Each row is a point on a tangle of strands that fork and nearly touch. The rows are in no order.
Two points are linked if the straight distance between their rows is under 113. Some points are linked to none.
kem: [ 39 -15  20 -58  -9  79 -28   6 -33  59 -48   8  54 -17  62  25 -54   6
  -6  -8  12   4  -7   7]
Sar: [  8  50   8  -4  -8  16   8 -15 -29   7 -22   1  52 -11  19   5  18 -29
 -18 -40 -39  -4  27 -66]
fopo: [-13   0  -5   5 -51  41  -2  -2  16  37  -5  38  -4  -1  25  31 -41  24
  57   6   3 -71  62  74]
dazi: [-53  15  59 -46  -2 -11 -35  -9   4 -50   1 -32  14  47 -37 -42  31  17
  22 -29 -29  63 -40  -9]
Litip: [-20  21   2   1 -22   4 -40 -18  68 -43  63  -6   1  20 -50  22   1  34
   7  90  28  26 -22  90]
Virot: [  2 -72 -33  46  34  -3 -36  43  -1  30  -6   7 -41 -40 -15   9  -9  -3
 -69  43  39  43   1   1]
rebo: [-20  25  29 -13 -32  44 -12 -12  23  26  21   7  38 -10  20  20 -39 -29
   4  -8   8  -6  49  22]
vuva: [-74  42  -9  18 -17 -28 -25 -31 -23  10   1 -23   2 -28 -54 -10  54 -25
 -29 -19 -28  48  39   1]
Rek: [-61  10   1 -16 -46  22  40 -39  32  36  26 -10  15 -19 -45 -29 -62 -37
  -3  -2  17 -39  -3  67]
veme: [ 91  54 -19 -38 -39  40  30 -18   1  -9 -36  41  50  13  46  26  -8  20
  -4  -3  12 -47 -19 -83]
mino: [ 57  15  -9 -12  30  18  19  20  -8 -13  -9   0  28  16  31  19  16   9
  12 -25  19 -22   0 -63]
Zanu: [-54  19  30 -30   5 -14   8 -11  17 -55 -22   7 -27  37 -19 -19  61  38
  56  -6   8  56   2  39]
mak: [-48  37 -19 -37 -53  21 -19  -5  68 -27  -4  -3  -2   4 -65 -21 -75  19
 -48  50  45  12  -9 -16]
supam: [-20 -48  39 -57  30  32  -5  -1  12   7 -41  12  -5  43  34  24  -4  44
  57  -1   9  21 -12  71]
zusub: [-25 -62 -22  25  19  12   7  21 -17  60 -22   1 -30 -54 -12  20 -14  -1
 -19 -12  43   9  51  34]
lokir: [ 49 -48   2  12  55  16 -28  52  17 -19 -10  13 -25   7  42  14 -23   8
 -27  19  42  23 -21   3]
nolek: [-10 -33  20  44  10   0  37  28  -6  63  73 -36   3 -38  23 -20  -2 -46
 -60 -18  27 -11  22 -69]
Tid: [ 27 -18 -38  48   1 -33 -16  18  16 -44  -1  45 -57   6 -24 -19 -14  -4
 -36  36 -18  -9 -51  20]
mutif: [ 57 -11  49 -57  21   7 -20 -24  -7  15 -35 -11  46  37  33  70  40  48
  80  23 -40  30  -8  36]
Tuto: [-49  32   5 -50 -11  34   1 -25  -9   8 -48  -1  14   2   2 -10 -22  -1
  -4 -28 -15  14   2   7]
pobuk: [ 65  11 -22  19 -23  33 -29  23 -35  23 -39  22   4 -38  51  12 -17 -32
 -69  -5   3   3   7 -53]
gomev: [ -2  31  48  -9  -2  24  -5   7  50  -5  59  -3  42  29  28  27 -22 -16
  22  -4  26  -7  34   6]
zadam: [-69  -7 -17  -6 -20  20  21 -29 -13  41 -31 -34  -2 -53 -33  27  19   2
   1 -30  29  11  90  57]
mitu: [  9 -25  45  -7 -13  21  24  -2 -41  79  60 -13  62   1  61  -7 -23 -42
  10 -48 -44 -35 -23   8]
nef: [-19  -2   3 -27 -23  49  51 -11 -23  58 -18 -26  21 -41  21 -27 -72 -38
 -21 -50  26 -45  24  12]
Kone: [ 34  12 -43  38 -17 -69 -39  33   6 -83  -1  -3 -47  17 -46 -43  16  16
 -30   7 -13  -9  -7 -65]
gebil: [-31 -10 -18  12 -24  -7 -34 -25  46 -44  49  14   7  18 -82  -1   4  26
 -16  97  52  19 -48  83]
Tuf: [-25  15 -14  34 -12 -11 -40 -11  24 -14  45   9  12 -14 -48  18  17  -6
 -35  50   5  29  17  51]
Kosez: [ 32   0  -3  24 -14  10  93   6 -27  63  31  -6  12 -26  66 -29  -4 -51
 -23 -67   9 -78  13 -65]
pide: [-59 -18 -30  14 -35   7  38 -41 -25  71  -2 -30  -1 -60 -43   5  -4 -21
  -4 -20  17 -17  67  67]
Rab: [-12 -39  41 -46  40  -6   1  -1 -43  19 -29 -21  22   8   2 -30 -23 -13
 -20 -40 -26  45 -80 -40]
velud: [ 71 -27 -19  43 -13  18 -13  26 -29  35  -6  46 -13   4  64  16 -24  -5
  20  11 -33 -65 -11  40]
Tigup: [ 60 -48  -2   5  39  13  -6  46  35 -39   1  30 -34  32  42  25 -37  28
  -1  34  45 -19 -24  20]
desos: [ 17  12  39 -23 -25  48 -69  -8  -4  -1  -9  17  43   7  36  24 -57 -35
 -27  26 -33  41 -25  37]
ravo: [ 35  -4 -37  44 -21  -1  21  16  36  -2  36  55 -10   8   7  -7 -37 -17
   2  32  -8 -80 -10  56]
zum: [-19 -47   8  44 -26  25  42  14 -42  91  35 -20   2 -46  42  -1 -45 -27
   1 -40  16 -63  40  35]
fop: [-60   6   6 -33   6  -2  14   6  99 -59  31 -15 -27  40 -43   1  -1  55
  44  50  83   9   8  26]
mubib: [ 34 -32  12 -45  50   4   0   5 -10 -23 -71  11   2  39  14  20  32  49
  40  12 -13  43 -38   4]
kip: [  6  20 -31  -2  18 -29  35  -3 -25 -25 -37  12 -22   5   0 -28  14   3
  -2 -50 -35 -31 -12 -61]
mimip: [-41  15  50 -37   5 -18  41 -15  14 -59  12 -55   1  56 -25 -34  37  35
  57 -79  13   0  -3 -56]
bife: [-15 -80  10  10  53 -10  43  29 -11  25  -1  18 -42  10  30 -28  -6   4
  23 -32  10 -18 -32  48]
denem: [ 30  38 -45  12 -17   7 -29  24 -21   6 -61   9 -14 -45   6 -13 -35 -32
 -65  -1  11   8  14 -60]
rud: [ 91  13 -24  38 -30  27  -7   7   6 -21 -11  52  -2  20  53  35 -29   2
 -13  37 -13 -53  -2  28]
mobid: [  2 -14 -51  35 -20  -4  13  -2 -15  47 -19  32 -28 -30  11  -2 -21 -12
  12 -13 -14 -56  48  43]
Lerat: [ 12 -38 -49  34  -3 -15  71  10 -12  42   8  44 -38 -41  11 -32 -35 -19
  -8  -9   3 -92  15  15]
vasir: [-13  14 -28  29 -41 -28 -27  -8 -19  31  10  27 -14 -38 -20 -28 -32 -68
 -40  28 -63  -3 -23  54]
sude: [-15  47 -57  28 -55 -19 -44 -35 -10 -23 -37  24 -24 -27 -73   2  16 -14
 -42  52 -38  43  14  32]
tuduf: [-28 -26   9  40  35 -64   7  20 -15  -2  58 -29 -27 -15  -6 -37  45 -11
 -18 -22  -7  16  -5 -59]
kipen: [ 28 -20  -9  24  30 -22   8  24   8 -36  -2  35 -34  34  18 -20  -6  -7
   9   4 -25 -19 -59   6]
kimuv: [-30  43  -9  -9 -42 -11  44 -23  -4  59  -9 -38   3 -66 -43 -67 -75 -77
 -56   0   4 -28   2  20]
Putus: [-31 -34  36   9   9 -23  19  10 -38  35  53 -44 -22 -39  -6 -57 -47 -54
 -80 -25 -12   7 -37 -77]
lav: [ 10  -7  33 -85   0   2  27 -29   4 -17 -51  10  23  42  -2  -5   8  49
  43  14 -71  30 -76  -5]
lubad: [ 13   9  16  25   2 -13 -69  17  53 -74  47 -29 -21  35 -41  -3 -14  21
 -27  51  30  44 -43   5]
nusi: [-31 -86 -11  58  13 -34 -30  11 -23  62  27   5 -37 -44   2  21  28  -3
  -8  24   3  38  21  81]
varin: [ 67  -8 -35  43 -41  17  -3  12  33 -10  19  56 -25   8  25  25 -49   3
  -5  54   2 -61  16  56]
miveb: [ 83   6  14  39  51 -35   5  24  -7 -25  50 -17  -6  34  66  27  44 -30
  60  15  -7  -5  -9   9]
Votat: [ 71  44 -14  19 -42  25  -1  -2  19 -40   0  47  14  24  43   4 -37 -21
 -29  30 -18 -51 -23 -18]
tegar: [-40   4 -32   5 -50  31  22 -28   5  65   0 -19  26 -65 -40  -1 -46 -30
 -23  19  47 -29  70  50]
bov: [-27  49  -5 -39 -24  35  21 -11 -10  38 -49 -10  11 -47   2 -17 -45 -27
 -22 -36  -1   2  42   3]
tibo: [ -1 -56 -34  51  38 -29 -13  35   5  -4  -1  -1 -55 -24 -29 -13   8  12
 -48  25  48  28   4 -33]
sumet: [ 12 -10   6  15  15 -46 -80  48  21 -90  10 -52 -36  35 -50 -43  32  33
 -20   1  24  66 -34 -48]
topak: [-50 -11  37 -21  16 -35 -28  19  36 -78  21 -36 -42  26 -58 -55  53  51
  36  16  52  76 -30  33]
duvif: [ -9 -14  14   1  25 -28  -6   3  14 -29  -5  12 -39  27  14  -4  58  16
  60   4 -14  47  -5  76]
zop: [-24 -63 -27  39 -19  -4  54   7 -46 102   3 -32 -38 -72   9   0 -26 -24
 -38 -12  11 -51  58  15]
pevab: [ 21  20 -26 -82 -10  28  80 -21  -6  -2 -61  40  13  10  25 -24 -52  13
   8 -14   0 -68 -53 -31]
Sule: [  4  29 -45  38 -42   0 -33 -26   6 -20 -23  54 -28 -12 -27  17   1 -11
 -15  57 -43   3  24  65]
sop: [-52   2 -27  21  11 -18  30  -5  -9   1 -22 -50 -27 -39 -69   2  30   4
 -25 -35  42   2  66 -60]
gozek: [-19  48  14  35  15 -31 -38   0  35 -20  69 -53  14   0 -40  23  66  -1
  39  24  50  44  48  -3]
Seso: [ 61  53 -14  38   7  -7 -15   2  14 -47   3  14   8  18  19  53  41  -2
  19  24  -3  -7  57 -26]
kimos: [ 36  38  -8 -15 -21  19  28 -17 -51  49 -10  10  56 -30  48  -4  -6 -45
 -14 -34 -29 -30  -4 -54]
limuk: [-24 -63 -19  48  28 -39 -13  18 -11  17  11  19 -52 -24 -28   1  49   4
   1  12  11  48   4  61]
Basef: [  33   37    1    0  -22   -5  -32  -28  -45    8  -17   23   26    8
   34   13    8  -53  -12   12 -100    9  -32   10]
Zumam: [ -7   2  17  -8  -3  -6 -22  15 -35  23   2 -10  10 -24  11 -68 -60 -58
 -64 -22 -36  19 -83 -38]
figon: [  0  45  45 -61   0  -1  -6 -46   3 -28 -12  -4  50  58  -1  35  33  13
  58   7 -58  33 -16 -17]
bop: [-42  -8  24   8  20 -49 -17  27  41 -52  51 -61 -30  18 -55 -49  46  35
  26  -7  48  50 -21  -7]
fos: [ -3 -28  37 -60 -10  34 -31 -12  -5   6 -35  29   9  51  53  43 -19  34
  47  31 -19  30 -18  87]
mer: [-15 -45  31  30  34 -13  -3  12 -27  53  32  -1   4  -7  43  10  12 -26
  15 -36 -29   7   4  39]
Ded: [-46 -58   5  31  14 -30  44  15 -25  35  54 -52 -55 -47 -40 -51 -10 -28
 -86 -11  23   3 -27 -63]
dubo: [-10 -11 -11  38   4 -47 -12   5 -18 -38 -13  48 -52  17 -13 -25  69  -4
  32  22 -48  37 -27  64]
faz: [-39 -34  -4  39  37 -63  -3  17 -36  -7   0 -30 -61 -18 -21 -15  83   8
 -23 -27  -4  54  24 -48]
viriv: [  0 -23  19  -7  26 -23  27 -18 -52  42  10  11  34  11  26  -6  26 -35
  32 -36 -87 -15 -47   9]
bilaf: [ 13  40 -21  24 -24 -11 -25  10  -9 -23 -12   0 -13 -23 -19 -33 -22 -36
 -62   9 -15   7 -23 -57]
dubu: [ 14 -42 -45  63  41 -49 -16  28  22 -28  19 -10 -49   0 -61 -15  48  22
  -5  36  47  27   4 -14]
Lizos: [  1   2 -21  32  12 -36  -7  -4 -25 -16 -32  39 -34   2   8   0  37 -10
   7  -5 -59  17   3  20]
Tabi: [ 65   3 -11  18 -33  51   2  13 -29  50  -5  21  41 -12  78  38   2  -2
  20 -15 -12 -63  38 -23]
gelu: [  7 -18 -46  31  -9 -22 -30  18 -16 -12 -37  36 -58 -24 -26 -44 -33 -22
 -57  28 -34  14 -63  22]
doma: [ 13 -10  20 -33 -10  72 -25  -1 -41  81 -62  -4  37 -29  55  30 -33  21
  26 -41  18 -17  56  10]
Kaleb: [-23  -1  44 -42  36  -9  43 -13 -13 -23 -10 -43  30  37 -12 -35  17   5
  23 -75  -9 -10 -35 -79]
beti: [-10  27  24  36  16 -22  -5  -3  25  -5  93 -31  16  -7 -11  16  52 -27
  30  -5  -1   4  46  10]
beb: [-10  -4 -16  26   7  -2  20  -3  33  18  19  12  -7 -13  -6  35  18  11
  40   0  34 -39  85  43]
nunok: [ 79  22  -3   2  49  -8   5  23  13 -63   6 -26   6  38  35  13  41  17
  29   1  23  -3  -4 -70]
kotep: [-40  22 -36  -5  17   3  36  -9 -16  -6 -64 -18 -17 -29 -16   2  29  12
 -10 -65  28  19  74 -54]
muk: [ 70   6 -13  60  26 -18   0  27   6 -24  32   5  -7  10  46  40  46  -6
  42  14   7 -25  49  14]
Lugir: [ 35  41  46  -7   4   0 -28  -7   2 -33  36  -8  54  47  17   8  -1 -23
   4  -4 -42  15 -37 -34]
tad: [-12 -32 -38  46  13 -39 -28   2  10 -26  21 -13 -17  -3 -91  -3  52  42
 -15  76  62  22   0  21]
Fuled: [ 25  14  47 -55   9  22  -9 -30 -19  13 -18  -6  63  26  24  42  33  12
  47   3 -55  27  -6  12]
relez: [ 32 -56   3  35  59 -11 -48  54  17 -28  -3  -6 -36  18  16  22   7  11
 -17  32  50  62  -9  36]
Rer: [ 23   9  64 -23  -4  29 -44  -1  -1   2  39  -2  63  27  26  17 -21 -36
 -13  10 -33  37 -46  -1]
Sofez: [-44  11  -2  -3 -46  56  20 -18   9  63  20  -6  37 -29   1   7 -52 -22
  12 -20  36 -35  85  52]
Bofa: [-38 -14 -31  25   5  -9  12 -18  23  26  49  -8   2 -31 -61  25  34   8
  15  23  46 -17  63  65]
Dur: [ 95  41 -27   1 -41  54   8   8  -3  16 -30  41  38  -4  69  44  -3  15
  -6  -2  22 -46  28 -43]
lon: [-44  23 -17  22 -39 -30   3 -40   6  26  57  14   3 -40 -53 -49 -26 -62
 -32   9 -56  -9 -27  43]
Tised: [ 34  -9  -5 -13  30   6  -8  16  57 -59  -9  24 -44  47  32  30 -10  46
  28  44  42   0   3  47]
Nin: [  5 -20   7  48  -4   6  65  15 -13  59  45  -8  -2 -60  45 -20  -9 -48
 -48 -41  21 -54  24 -65]
gaf: [ 61 -35  40 -54  21  31  15   0  10  41  -5   8  60  29  62  58 -18  65
  83  11 -13 -34 -38  22]
ziz: [ -20   23  -42   18  -41  -43   18   -1   -6  -32    4  -41  -20  -17
  -74  -67   -4    0  -44  -30   11  -48   29 -100]
geb: [-19  32   2 -22  34   4   9 -13 -36 -12 -60 -22  12  -8  -4  15  42  15
   2 -68   0  37  34 -79]
Der: [ -1   6 -28  33 -16 -74 -45  18 -10 -59 -10  -2 -56   4 -63 -51  48  19
 -21  -3 -33  33 -11 -40]
mepam: [-26 -28  75 -53  41  27 -25  -2   1  -1  -5 -14  37  38   6   1   9  10
  14 -21   2  67 -35  12]
pedu: [-19  -1  65 -28  47  -8 -34   6 -17 -23   4 -41  43  41  -6  -8  27   4
  20 -29 -16  68 -46 -35]
dugep: [ -38  -41  -35   22    8  -28  -29   -6   13  -35   63  -19   29    9
 -107  -19   39   44  -21   82   71   27  -43   51]
dev: [ -1 -15   0  -6 -10  20  19   9  24   4  22  46 -11  11  31 -11 -59  -5
  14   6   0 -60 -12  56]
zata: [  6  -3   3  15  11 -11 -25  17 -23 -14   2   9  -7  -1   0 -41 -33 -39
 -51  -6 -38  11 -73 -48]
mib: [-20  29   1 -12  10 -14  10  -3  79 -67  41 -13 -38  44   0  14  21  45
  67  59  64  17   6  59]
zekog: [ 54 -30  18 -71  32  36  32   5 -18  50 -27   3  52 -27  18  -5 -37  25
 -12 -36  22  -8 -77 -68]
nakod: [-17  13 -61  26 -28  -8  -4 -25 -13  27 -43  43 -19 -39 -20 -10  -2 -15
  18  19 -38 -25  44  66]
Vak: [ 58 -36 -19 -29  44   1  40  16  -3 -53 -73  45 -41  45  41  19  24  63
  44  19  -1   3 -39  10]
mezo: [  14   84    1   -6  -42  -19  -17  -29   43 -100    6   -2  -14   64
    3   23   19   30   23   43  -14   -1    4   -5]
meno: [ -8 -27  41  15   6  14  -3  13 -30  68  61 -10  49 -12  49  10 -14 -42
  -8 -37  -8  -3  19   4]
Rosup: [-15 -15  34 -86  38  25  50 -15  36 -12 -40   2  14  46  44  32   8  69
  76   2  30   1  10  -4]
Ker: [-24  -2  43 -59 -20  59  37 -16 -33  67 -19 -40  48 -10  33 -14 -68 -33
  17 -65 -12 -33   3  33]
Duka: [ 20 -29  34 -50  31 -11  13 -26 -23  -4 -51  21  18  29   4   0  39  29
  48   2 -64  40 -92   8]
muku: [  4 -68   7  45  18  13 -23  36 -68  79   6  11  -9 -25  61  12  -9  -7
   3 -17 -20 -25  24  28]
Vav: [-12 -65 -54  45   2  -5  18  10 -31  80  -5  -2 -32 -69 -30  12  -9  -5
 -40  20  46 -27  69  14]
Momab: [-47  -5  17  11  11 -21  33   1  33 -37  31 -53 -13  11 -61 -37  -1  13
 -12 -41  53 -25   7 -52]
fakeb: [ 59 -14 -16  55   7   0 -37  25 -35  22  -3  17  -1 -29  60  31   4 -30
 -55  21 -25   3  25 -38]
vek: [ -8  -5  37 -47  34  -8  14 -13 -51   4 -44 -41  40  11 -24 -37  26   9
  -6 -64 -41  34 -63 -89]
lafer: [ -5  24  43  17  20  -2  15   5  25  -2  62 -13  33   4   1  16   2 -22
  23 -31  28  -1  29 -31]
refi: [-10 -30  22  45  48 -22   5  34  -9  34  53 -24 -13 -26  15 -11  21 -32
 -48 -25  15  13   1 -56]
kib: [-22  18 -26 -56  -2  22  70 -12  30 -38 -71  53 -26  29  22 -18 -47  50
  23  -6  20 -52 -28 -21]
bekat: [ 26  13 -39  17 -18 -15 -23   1 -30  -3 -34  45 -25 -25   9 -28 -36 -47
 -60  26 -67   3 -51  24]
fufup: [-36  -4 -25  30  -4 -18  44  -8  15   2  35 -30 -21 -17 -56 -31 -15 -16
 -21 -16  29 -28  -1 -29]
rofas: [ -8 -55   4  43  -7  -7  26   9   1  67  77  -8   0 -37   6  -5 -18 -26
  -4  -6  20 -53  29  36]
kazu: [-25   9  17 -20  17  30 -60   8   5  14 -31  -7  21 -18   4  36  -8  -4
 -26 -11  31  54  36  -4]
bodus: [-65 -31  24   2   9  20  17  -1 -25  58   2 -35   8 -28   1  36   9 -15
  16 -61  21  12  75  43]
vazuf: [ 30  84   0 -53 -35  51  13 -15  30 -25 -45  20  39  19  34  28 -24  22
  -9   2  27 -16  20 -76]
tir: [-51 -23  -5  45  13 -59  45 -11 -38  27  11  -7 -48 -30 -13 -21  70 -33
   5 -28 -39   6  15  20]
mik: [-21 -16  -3  -5  21  16  21  11  77 -26  22   7 -23  20 -33   2 -30  37
   7  42  81 -14   9  17]
lezi: [-11  35   1  27  20 -19 -49  15  25 -36  21 -32   1  -9 -44  31  61  13
   0  16  37  48  58 -39]
gegok: [-10  13  19 -38 -37  27 -20 -34  15  -9  -9  27  16  52  45  49 -26  16
  43  36 -37   6   1  81]
nel: [ 35  69  -9  24 -16   8 -23 -15  -7 -28  -7  18  22   8  19  42  28 -12
  -5  -4 -27   0  31 -45]
Fut: [-39  14 -15  20   4 -16 -33   3   9 -24 -19 -31 -16 -27 -67   4  36  23
 -20 -14  37  45  64 -50]
Zaf: [ -7 -12 -25  46   1 -52   7 -10 -41  28   3  37 -33 -14  22  -3  59 -28
  25 -15 -68  -4  31  49]
gos: [ 10  76  -3 -14 -28  35 -25  12  36 -42 -19  -7  36   6   0  -2 -28   4
 -26  -4  30   5  36 -85]
rol: [ -4  27  10  23  -1 -15 -34  -7  48 -37  61   1  -7  13 -22  29  34   2
  18  47  21  33  -2  81]
Migo: [ 86 -31  48 -62  34  27   0  -6  10  29 -20  -7  52  11  45  75  24  64
  79  21 -37   8 -33   6]
lib: [ 39   2   5  -6  -4  23  81   0 -41  49  10  -3  55 -22  47 -11  -1 -33
  -5 -67 -16 -58 -24 -66]
zon: [-64 -39 -20  28 -14 -33  46 -14 -23  21  50 -57 -24 -31 -88 -45  -5 -13
 -48 -13  49  -9  -8 -50]
guk: [-16  35  27 -10 -27 -48 -78  16   8 -85  15 -46 -13  34 -50 -31  41  22
  -6  -9 -11  42  -4 -46]
gid: [-11 -30  23  -2  34   0 -26  23  58 -36  45  -5 -20  25 -33 -14 -27  19
  -6  37  50  30 -23  28]
bogu: [-20   6 -33  58 -14 -65 -28   8 -13 -18   9 -14 -44 -17 -67 -22  66   1
 -30  28 -17  44   3 -15]
mir: [-18  49  -1 -13 -43  17 -41  -4  55 -56   0   8  -6  24 -27  -8 -47   7
 -34  39   5  12  -7 -19]
Gege: [ -7 -65 -38  58  -4 -33  53   0 -15  67  57  10 -33 -34 -14 -14  -2 -20
   2   7   5 -73  27  36]
ninun: [ 15 -41  46 -31  21  10  23 -16 -57  59  19 -18  59   4  33   4  -6 -28
  26 -39 -66  -5 -54  13]
zam: [ 39 -52  24 -55  49  14  20   1 -54  62 -40 -23  32 -36   9 -10 -10   6
 -25 -52 -15  23 -87 -66]
Kabaz: [ 35  45  15 -34 -38   8 -11 -48   4 -50 -12  36  13  66  42  55   3  18
  28  50 -59   2 -12  44]
tinog: [-77  32 -23  35 -32 -37 -23 -38 -19   4  15  -8   4 -45 -89 -23  63 -16
 -12  17 -31  50   8  38]
Mut: [ 36  46  47 -11  -2 -20  -3 -26  -5 -51  38   4  43  63  13   6  15 -33
  28   9 -84  -6 -73  -5]
teb: [ 23   1 -25  -5  -9  28 -32  11  16 -26 -50  35 -15   7  11  21 -34   6
 -28  24  15   5   4  15]
godi: [  22   19  -49   21  -23  -47  -16   24   16  -68    6  -13  -25    1
  -48  -57   -2   29  -40  -21    8  -31    5 -104]
popa: [-49  50 -38  12 -44 -36  31 -17 -21 -13   4 -40 -25 -36 -71 -59  -1 -36
 -29 -34 -26 -27  21 -72]
Gigar: [-61  -1   8  14 -19  -7  20 -34  23  17  77   0  10  -9 -55 -21 -20 -27
  -8   4 -10 -18 -28  63]
zarev: [-44 -15  -5  23  36 -52  27  -5 -40  13 -10 -18 -33  -9  -1   0  83 -15
  16 -47 -24  33  38 -20]
tov: [ 80 -12  37 -72  16  48  15   3  28  21   3  12  61  29  55  43 -40  40
  39  22  15 -23 -57 -28]
vuzul: [ 10  19 -13  -9  14  -7   7  10  57 -72 -20  10 -59  40  26  39  33  51
  63  51  42  14  32  39]
Tamo: [-58  17  35 -53   2 -20 -11  -7   0 -77 -43 -19 -18  50 -24 -38  61  45
  52 -29   4  55 -18  -9]
tavu: [ 22  -3 -17 -13  16  43   6  20 -19  24 -40  17  20 -21  36  19  -6   5
  -6 -36  30 -19  26 -31]
ruror: [ 13  40  32 -69 -11  -9 -10 -47   0 -42 -40  -2  29  60   2  15  14  47
  36  20 -66  23 -50 -38]
zosek: [-17 -73  -3  26  29  14 -22  35  -4  52   7  -4 -19 -34   8   7 -25 -18
 -37   1  44  41   7  25]
lerad: [-26   4  32  -2  44 -22  -2  23  46 -49  44 -54 -16  29 -39 -19  17  19
  30 -33  57  20  -8 -27]
Kirun: [-49  51 -46   7 -61 -16 -24 -36  10   1  -5  11   8 -43 -93 -20  14 -30
 -31  46 -31  22  19  38]
fome: [-19  18  -3 -39  17  10  58  -1  55 -42 -25  16 -18  35  16  19  -6  46
  35   1  55 -37  40 -26]
Feb: [  0 -78   4  39  77 -27 -15  50   0   8  29  -5 -49   3   5  10  29   6
   7  19  42  52 -14  52]
gogo: [-19 -33  75 -64  40  22 -11   0  20 -16 -21  -6  21  45  22  24  18  33
  54  11  15  72 -37  41]
Til: [-79  28   0 -48 -39  16 -18 -28  43 -18 -29 -17  -4 -12 -75 -42 -52   0
 -32  12  16  34 -16  12]
Kupak: [ 26  -9  14  26  22 -43 -72  46  29 -93  24 -33 -49  41 -27 -17   5  30
 -10  43  34  56 -44  -7]
finak: [ 23  16 -11  56 -19  -3 -51   0  11  -3  29  11  -2 -23   4  19  -9 -35
 -56  50 -16  18  14  15]
Kifu: [ 78 -29  47 -59  18  48  30   1  11  42  21  -8  68  10  40   9 -35  14
  12 -23   5 -21 -81 -49]
far: [ 61 -46 -14  74 -15  19 -38  49 -49  65  22  28 -14 -14  80  24 -23  -9
   1  14 -27 -47   8  32]
bidam: [ 35  53  -8   3 -42  28 -13  -5  58 -68   1  33  -5  34   8   7 -54  10
 -37  44   9 -35  -4 -15]
bubub: [ 35  -8  33 -76 -16  57 -39 -12 -15  28 -44  12  62  -1  34  26 -55   0
 -21   5 -29  28 -44   6]
Pokis: [ -8  26 -40 -49   6  11  39  -1  34 -64 -66  42 -39  40  23  10 -12  59
  15  16  24 -29  11 -39]
zodum: [-39  65 -36  28 -30 -30 -10 -28  -3 -10  -6 -16   0 -34 -64 -26  31 -31
 -20 -17 -45  -2  37 -48]
Foni: [ 23 -37 -21   8  27  15  10  23 -43  47 -34  10  -1 -24  50   4 -14  -4
 -11 -32  -2 -15   8  -4]
Boda: [-30 -14   4 -13 -22  31  22  -6  34  33   7  26  -6 -11  -2 -19 -84 -11
   5   5  10 -34 -12  76]
nif: [-17   0 -13  -7  19  12  39  -2  47  -3  -5  12  -7  20  10  30  -8  22
  35 -16  41 -49  54  17]
Dukeg: [ -14   64   15  -21  -47  -34  -61  -11   26 -100   11  -21  -20   57
  -37   -9   29   34    8   24  -22   21   -6  -26]
Laf: [-96  27   5 -53 -33  21   7 -35  42 -15 -20  17 -12   2 -40 -27 -37   5
   3  19   2  25  -8  58]
teg: [ 98  11  -8  44  73 -37   5  28  -7 -52  30 -31 -26  31  49   4  41  -6
  36   7  16  -3 -25 -58]
pemo: [-44 -19 -78  47  -6 -53   4 -14 -39  10   3 -15 -46 -41 -79 -24  65   2
 -38  30   6  17  36 -36]
dogen: [-31 -14  18 -10   2  41  -6   4 -44  67 -28 -17  24 -27  34  43   6   9
  35 -62  12  -6  77  30]
Biv: [  8  -7  13 -21 -35  69  -1  -4 -14  61 -26  21  33  10  66  24 -49  26
  66  -9  -2 -75  23  50]
gaz: [ 35 -13   1  64   5 -18 -50  26 -28  39  47   8  -1 -38  33  30  21 -50
 -52  30 -32  19  19 -17]
kuvoz: [-22  11  16 -17  -7  -9  15  10 -30  38   1 -30  -1 -47  -6 -69 -61 -73
 -84 -21  -2  10 -52 -63]
Muv: [-28 -35 -56  47  15 -28   2 -14  -2  11  33  -7  -2 -19 -87   4  46  17
  -6  56  53   2  34  29]
Keb: [-69  18  18 -47 -15  18  13 -34  13   1 -18  13   0   8 -13 -13  -3  -6
  23 -17 -19   5   2  51]
Sepa: [ 53 -21 -15  -6  31  -1  26  20 -12 -28 -35  46 -19  33  39  13  -4  29
  22   4 -25 -33 -43   9]
zedu: [ 20   2  29 -78 -28  59  59 -22 -34  76 -27 -18  74 -24  39  -6 -55  -7
  23 -59 -11 -45 -29   2]
zutir: [ 41  21 -16  -2 -52  61  18  -5 -22  66 -28  25  44 -19  68  15 -25  -6
  31 -35   8 -83  45   8]
tezo: [  24   53   -3  -27    1   27  -41   24   -3  -58  -54  -14   18   14
   -2   -1  -12   37  -35  -22   26   16    6 -109]
mol: [ 10  30  -1 -92 -16  51  66 -26 -12  32 -43  12  43 -13  33  -6 -59   2
  14 -30  -8 -56 -26 -15]
koru: [ 14  10  23 -10  17 -30  32 -30 -22  -6  18  25  32  50   5 -19  29 -25
  46 -21 -92 -18 -70   2]
tonet: [-12  41 -22 -35   9  12 -39  -1 -24 -29 -82 -15   3  -5 -10   1  15   9
 -45 -35  -2  39  15 -76]
Zif: [ 35  61   8 -22 -11 -10   0 -33  23 -68  -8  20  -6  60  34  47  25  18
  56  27 -32  -2  10  17]
Disev: [ 11  35 -23  11 -47  23   8 -14   8   8 -14  42   2  10  41  40  -6   9
  52  14 -32 -68  63  68]

A fork is a point with three links. Follow the links from the first point to the second and name the forks in between, in order.
miveb; Ker => muku > rud
Pokis; Litip => tad
bidam; lib => rud > muku
bov; lon => rud
Foni; dogen => muku

Follow the links from the first point to the second, and from the first to the third. Name the last point that the two ways share.
Gigar; zedu; nel => rud
mino; Tuto; dogen => muku
Gege; gaz; kib => tad
Sar; ravo; Tuto => rud
Virot; bilaf; Tuto => tad
Lugir; tavu; varin => muku

A fork is a point with three links, a tip a point with one. Leave the first point through the second and follow the links. Name the first fork or tip that comes.
Dukeg; guk => nusi
kipen; Tid => rud
Fuled; mutif => mimip
vuva; tinog => tad
gaz; fakeb => topak
pide; zadam => muku
rebo; gomev => Disev
zodum; popa => pemo
